Each row is a point on a tangle of strands that fork, close into loops and nearly touch. The rows are in no order.
Points whose rows are less than 54.2 apart are linked; no others are. Some points are linked to none.
vol: [-12 -20 -17 -14  -8  -2  -3  -5   6  10   8   0   5  -7  -6 -19 -10   1
  11  17  -4  -8 -15   4   2]
sapin: [  8   1 -15 -16 -10   6 -11  -2 -24  25  29  -6  16 -20  -7 -13  11  12
   1  -9  -4 -15 -31 -14 -13]
labir: [-14  -1  24  34  -2   5   1 -16  15 -14 -25  28   4   3  19  -4 -24   3
   6 -31  -4   6  19 -24  16]
duzul: [ -5 -17  -3 -15  20  13  13   5  -4 -11  23   4  -9   4   8 -11  24  -4
   3  13  -1   2  -2  29 -19]
zak: [ -3  14 -18  -7 -11  -5 -12  -1  -2  24  -8 -11   2  12  -5  -2   3  13
  -1   5  10 -11  -6 -14  17]
zogop: [ -3   1  -1 -12 -27   2 -24  -5  -6  25  -7 -13   4   1 -11  -1  -7   3
  -4   2   1 -17  -9 -22  17]
Renu: [-13 -28  13   0  33  13  11   5  -5 -23   3  12  -8   9  11   4  -4 -23
  -4   6  -6  21  10  18   1]
sodif: [ -7   2  22  12  -3   5  16 -10  27  -3  13  32 -11   0  12 -21 -15   1
   8 -17   8  -3  11 -15   1]
Nole: [-14 -23  -5 -14 -22  -9 -10   3   8  15  12  -4   8   2  -5   1 -13 -16
   4  15  -8 -17  -1  -1 -10]
puvo: [ 26  16 -12  -8   6   5   7   8 -16   4  -4  -7  -1   2  -2  21  25  22
  -3  -2   9   0  -6   5   6]
ruki: [-14  11  -9  33   0 -14  12  -4  17   8 -16  10  -4  12   3 -22   6  17
 -11  -7  10  -2  10 -14  27]
zaran: [  0 -20 -14 -25  10  -5  -2   8  -5  16  -1 -27   8   4   1  20  23  -3
   5  19   4 -11 -15   9 -14]
Nito: [ 20  17  10   9  -1 -23  11   4  16   2 -34  -5  -8  -4  -5   1   0   2
  -6   5   8   6  19   7   6]
Gesa: [-21  -1  -1  13  -9  17   9  -4  13   1  -4  11  -2 -20  -1 -32 -27  14
   4   0   2   6 -14 -11  24]
fadap: [-15 -23   0   5  -1  -9   5   2  -5 -15   6  13  18  12  18  -7 -14  -8
   8  17 -10  -6  -4   1 -20]
gipat: [ 15  10 -27   7 -15 -18  -2 -10 -15  24   6 -25  18 -26 -28 -13  11  25
  20  13   7 -25 -16   3  14]
punu: [  4  29 -16  19  -1 -12  -3   3  -6  15 -19 -11  -3  18 -14  10  13  18
   3   7  14  -5   4 -16  30]
Ran: [  9  -5 -17 -25  14  -7 -10  -9 -11  17   2 -32  17 -13 -20  -2  -1   0
  30  14  10  -7 -16  22   4]
nevi: [ -1   8  17  -3   2   6   5   1  19   9  11  19  -7  13   9 -12  -3  -5
  14   0   9   4   1 -14  -5]
Nilod: [ -3  29 -11  29  26 -28  20  -3   8  -5 -10  -6   4  15   9  -3   3   7
  -2 -20  12  -4   4   2   3]
notaf: [ -8  -9  15   0 -34   2 -21  -2   4  24 -17   1   6 -10 -14   6 -15  -2
  -2   4  -3 -11  10 -28  19]
loril: [-21 -17  12  -6  -9  30 -19  10  -2 -24  11   5  -2  -1  13  18  -4  -9
 -11   2 -22  -1  -4 -20 -12]
visem: [ -3 -12  12   9  15   1  -2  13  -2 -24  -2  10   0   6  -3   6  -9 -32
 -16   1 -19  25  24   9  -4]
mibab: [ -9  -8  -3 -17 -11  24  -6   8 -13  -4  17   6   1 -11   6 -11 -11  -6
  -7  -2 -15  16 -14  12 -13]
riri: [ -5  -3  29  17 -27   4  -8  -1  17   5 -22  14   1 -27  -7  -1 -27  -2
   6   2  -1  -6  23 -27  15]
Mifo: [ 11   6   1   3   7 -13  -8   3   0 -18  -6   7  -6  15  -1  12  22  -7
 -20   3  -3 -13  23  -4 -10]
feg: [-10 -13   9  12  15  -8   3  14  -7 -21  -5   2  14  15  32   2   0 -14
  -7   8  -7   3   3   0 -27]
Bame: [-17   5   3  30  33 -22  12  -7  12 -16  -5   6   5  23  18  -7  -5 -13
 -12 -19   3   2   1  -4  -6]
Rovo: [  6  -7 -15 -12  27  -3  25   7  -5  -4   9  -8  -8  11  14   7  29   4
  13  11   8   8   2  38 -15]
sab: [  4 -24   5 -23 -25  -1  -5   4  -4  35  15 -23   2 -17 -16  12   1 -14
 -16 -11  -6  -3  -7  -4  -6]
sope: [ 12   5 -24 -14  13  -8  24   6   0  10   6 -10  -7  10  -1  20  19   9
  23   7   8  12   2  34  -3]
bug: [ 22  16  17   7  11 -18  -8   0   4 -22 -13   8  -2  -2  -1   7  15 -10
 -20 -16  -1  -6  39   0 -18]
dib: [-20 -19   5  -1 -17  26  -7   8  10  -3   9   8  -2  -4   2  22 -16  -7
   4   6 -17  -8 -13 -33  -1]
sog: [-20  14   3  24  22   0   6 -23  19 -15  -6   1  -7   9  15 -29  -7  11
  -5 -15  19  -9 -20  -8  13]
karuv: [ -6  10  19  29  -5   2 -11 -12   1  -1 -35  19   4  15  10 -14 -16   9
   2  -9   8   6  15 -29  31]
Sas: [ -2 -22  -3 -18 -13 -15 -12   3   3  12 -10 -18  11  13   0  14   2 -14
  -1  23  -1 -15  -1   1 -11]
vusot: [-12   3   8  13   3  -8  -9  -1  29 -18 -16  20 -21  -4  -8  -1 -13 -16
 -14 -18 -11  20  23  -5   6]
Zaf: [ 15   3  33   4 -15   7 -10   2   6   2  -2  30 -16   8  -7   8  -2 -15
   6  -5 -16  20  27 -15  -7]
nemaz: [-11  26 -15  29   4 -12   1   3   7  19 -32 -10   2   5  -1  -3  14  26
  -6   5  20  -4  14 -19  37]
Zav: [ 17  38  -9  19  16  -3  26   7 -12 -20  13  -7  -5   1   8   6  21  15
 -12 -16   4  11  -2  22 -13]
pebur: [-14   8   8  10  14  11  -2 -17  15 -32  -3  16 -15   7  16 -12 -11   1
 -14 -17   3   2  -9  -8   4]
lura: [ 11  34 -19  18  -7  -5  16   1  -9  14  -5  -9  -4  -1 -14  10  25  38
  14   5  19 -11  -6 -11  29]
bir: [ 15  29 -16  22  12 -26  26  -6   3  -7 -15  -9   1  15  11   5   5  26
   9 -14  17   3   4  18   6]
Tiz: [ -6  -1  29  22   7  -3  11 -26  30  -9 -11  35  -6   7  14 -15  -6   0
  -1 -35   6   1  21 -13   8]
paze: [  3   3  33  -5  -5  12  -1   5  13   2  10  15 -14  10   7  -2  -5 -18
  11   8  -1  11  13   1 -18]
Zoteg: [  7   9 -15   8   7 -13  11   2  -2  -3  -5  -4  -1 -14 -19 -17  -4  15
  -7   6   9  -8  -2   6  17]
kenu: [-13 -14  11  24  -1   0  -5   9  11 -29  -8  21 -10   4  -4  14 -15 -24
 -12 -10 -28  23  19  -8  -3]
tib: [  5  -3 -13   0  -3 -13 -21  -1  -9 -14  -2   3   2  20 -10   8   6  -3
 -11  11  -2 -20  12  -9   9]
rokag: [ 21  12  -5 -23   1  14  -8   5 -29   1   3 -20   5  -8   5  13  21  12
  -9  -4   5  -3 -12   7  -8]
Piras: [  0  28  -5  22  21  -9  19   6   1 -16  27  -5  -1  -1   8 -12  11  -1
  -8  -6   5  -3  -5  10 -23]
zema: [ 23  17   8  -8 -13  -5  -3   3  -4  42 -11  -7  -9  -2 -30  13   7  -3
   2   0   9   0  13  -4  22]
tidet: [-19  -3   4  -3  -1  13 -13  -6  22 -24 -10  15 -18  -1   6  -1 -18  -5
  -9  -8  -4   9   3 -11   9]
zon: [ 24  16   4  -3  -6 -12   0   4   5  16 -13   2 -12  10 -15  10   6  -3
  -1   6   3   8  18   8  11]
bapep: [ 13 -12  -2 -28 -16  16 -13  -7 -26   7  27 -23   6 -25 -10 -10  14  -2
  -5   1  -9   0 -16  29 -20]
kaze: [ 21  -4 -10 -35 -17   8 -12 -16 -13  18  19 -38   0 -15  -9   0  16   6
  13   6   2  -6 -24  32 -20]
Duf: [  9   7 -32 -13  -1  -7  19   5   1  18  14 -29  -3 -13 -18  27  22  16
  24   8   5   9 -18  30  -3]
Luku: [ 25  28 -14  10  -9  -6  23   4 -11   0  -9  -7  -4 -10 -11  32  25  36
   8   1  16  -5  -9   3  15]
kesu: [-10   5   7  26  22 -16   9  14   4 -13   1  10   5  17  17   0   5 -17
 -13  -6  -6   2   5 -15 -21]
bufa: [  1   0  18 -27 -29  15 -26   4   1  18   3  -1  -6   7   4  16  -5 -20
  -7 -10 -13  11   9  -6 -15]
koli: [ 12  16  -3 -23   0  18 -15   4 -25  10  23 -20  12 -21   2   2  16   9
  -8  -8   7 -13 -25 -11 -20]
sadi: [ 23  24  -5  11  18  -2  13   7 -24 -14  -2   1   3   2   7   0  13  16
 -14  -8   9   4  -4   2   1]
novan: [ 10  -3   3  -4  39  -7  20  -3  -1 -16  -3  -3  -3   9   9  -2   6  -1
   3   0  14   6   4  30   1]
Fak: [ 14   5  -2   6  10 -14  18  -3   7 -14 -23   3  -8 -14  -6 -13  -4  11
 -19  -6  11   2   7  16  14]
fele: [ -2 -13 -30 -26  13 -11   5   8   1  18  15 -33  -3 -10 -19  27  28   0
  11  13   0  -8 -14  19  -8]
Ruzin: [-22   3  -8  13   6   0  11 -10  16  -3  -5   4   2  -6   9 -36 -23  10
   7  -5  10   5 -11   2  14]
kodav: [ -4 -33  -6 -10  21   7   6   6 -21   0  16  -1  14 -19  -7 -16  -4 -14
  17  19 -11   9 -22  21 -14]
kob: [-21 -17  -1  18   2 -21   1  -9  13 -22  -4  16   3  12  12 -10 -12  -6
  -3  13  -3 -22   5  -6   0]
neza: [  1 -19 -14 -35 -15  22 -15   1 -20  -1  19 -10   5  -8   6  -3  12  -2
 -14  -3 -16   4 -10  27 -18]
tiri: [-17 -24  14   7 -22  23   0   6  17   1  16  19  -6   8   6  29 -16  -9
  22   9 -22  -3  -1 -21 -12]
gozu: [-15 -29   0  -6  25  10  11  -3   3 -20  15  16 -13   7   8  -5   9 -11
   1  14  -4   4  -7  15  -6]
bobo: [  6   6 -30   5  -9 -18   3   1  -5   5   3 -11  12 -28 -20 -22   3  22
  -1  10   4 -23 -13   3   7]
sebi: [ -1  -8   5  -5   7   4   0 -10  -3   6 -12  15  20   3   8 -17 -22   9
  15  -6  16  -1  15  -5  27]
muk: [ -9 -11  -4   3 -12  23   5   5 -11 -11  10  18   3  -5  11 -11 -31   6
   7  -2 -18  16 -20  -2  -3]
Fama: [ -3  -1   9   4 -22  22   0   4  -3   4  -2  16  -4 -14  -4  -9 -34   4
   2  -2 -11  14 -11 -14  15]
vezu: [ 10  -6   3 -16 -17 -10   1   6   4  47  -4 -14  -2 -12 -24  17  11  -5
 -10  -6   4  -7   6 -10   9]
feku: [-12  -6  -4   9 -14 -14 -18  -3   7 -17 -14   3   3  15   0  -3 -12  -7
  -7  18  -5 -14   6 -17   6]
monub: [  1 -12   3  -5  33  -5  14  -6  -4 -10 -10   9  15   1  11 -17 -17   0
   8  -6  20   4   5  10  15]
zalot: [ 16  -9  -8 -28  -7  -1 -18 -16 -23  33  12 -36  18  -9 -13  -1   0  -5
  21  -3   7  -4 -27  13  -6]
kavuv: [  7  -6 -20 -14  11  -1   1   2 -13   4  10 -12   9 -13 -10 -16  -1  -1
  13  12  -3   6 -22  19  -7]
ruvep: [  6  15  16  -8  14  10 -12   0 -17 -25  12  -9   6   5  10  -7  -1 -12
  -5   8   4  -1   1   9 -20]
luk: [ -3  -8  18 -30 -23  13 -20   4  -5  20  11 -18  -3 -14  -4  21   2 -22
 -21 -14  -9   3   7  -4 -17]
kunov: [-12 -16  32   2  -6  25   0   3  14  -7  11  17 -10  10   9  20 -19 -22
  28   8 -16  16   9  -3 -20]
Zuf: [-13  -7   3   1  -5  19 -22  10 -20 -32   6   8   5  13  13  11  -7 -11
 -21   2 -23  10   0  -6  -8]
mabe: [ 10  10  15 -14 -31   3 -28   0   7  12  -9  15 -20   9  -8  13   7 -12
  -9  -8 -17   9  18 -18  -9]

A piece is all that can be reached along the links. How many separate loops has the piece of each point below (a circle has one, a figure eight two, a Y none), and how many tips (points with one link)?
Luku => loops 0, tips 4
Fak => loops 0, tips 3
novan => loops 1, tips 2
bug => loops 0, tips 2

A fork is a point with three links, a tip a point with one. Leave the first point through the second and follow the links. Name the first fork or tip that comes.
Fama; Gesa => Rovo
Ruzin; Gesa => kavuv
tib; feku => bir
paze; Zaf => gipat
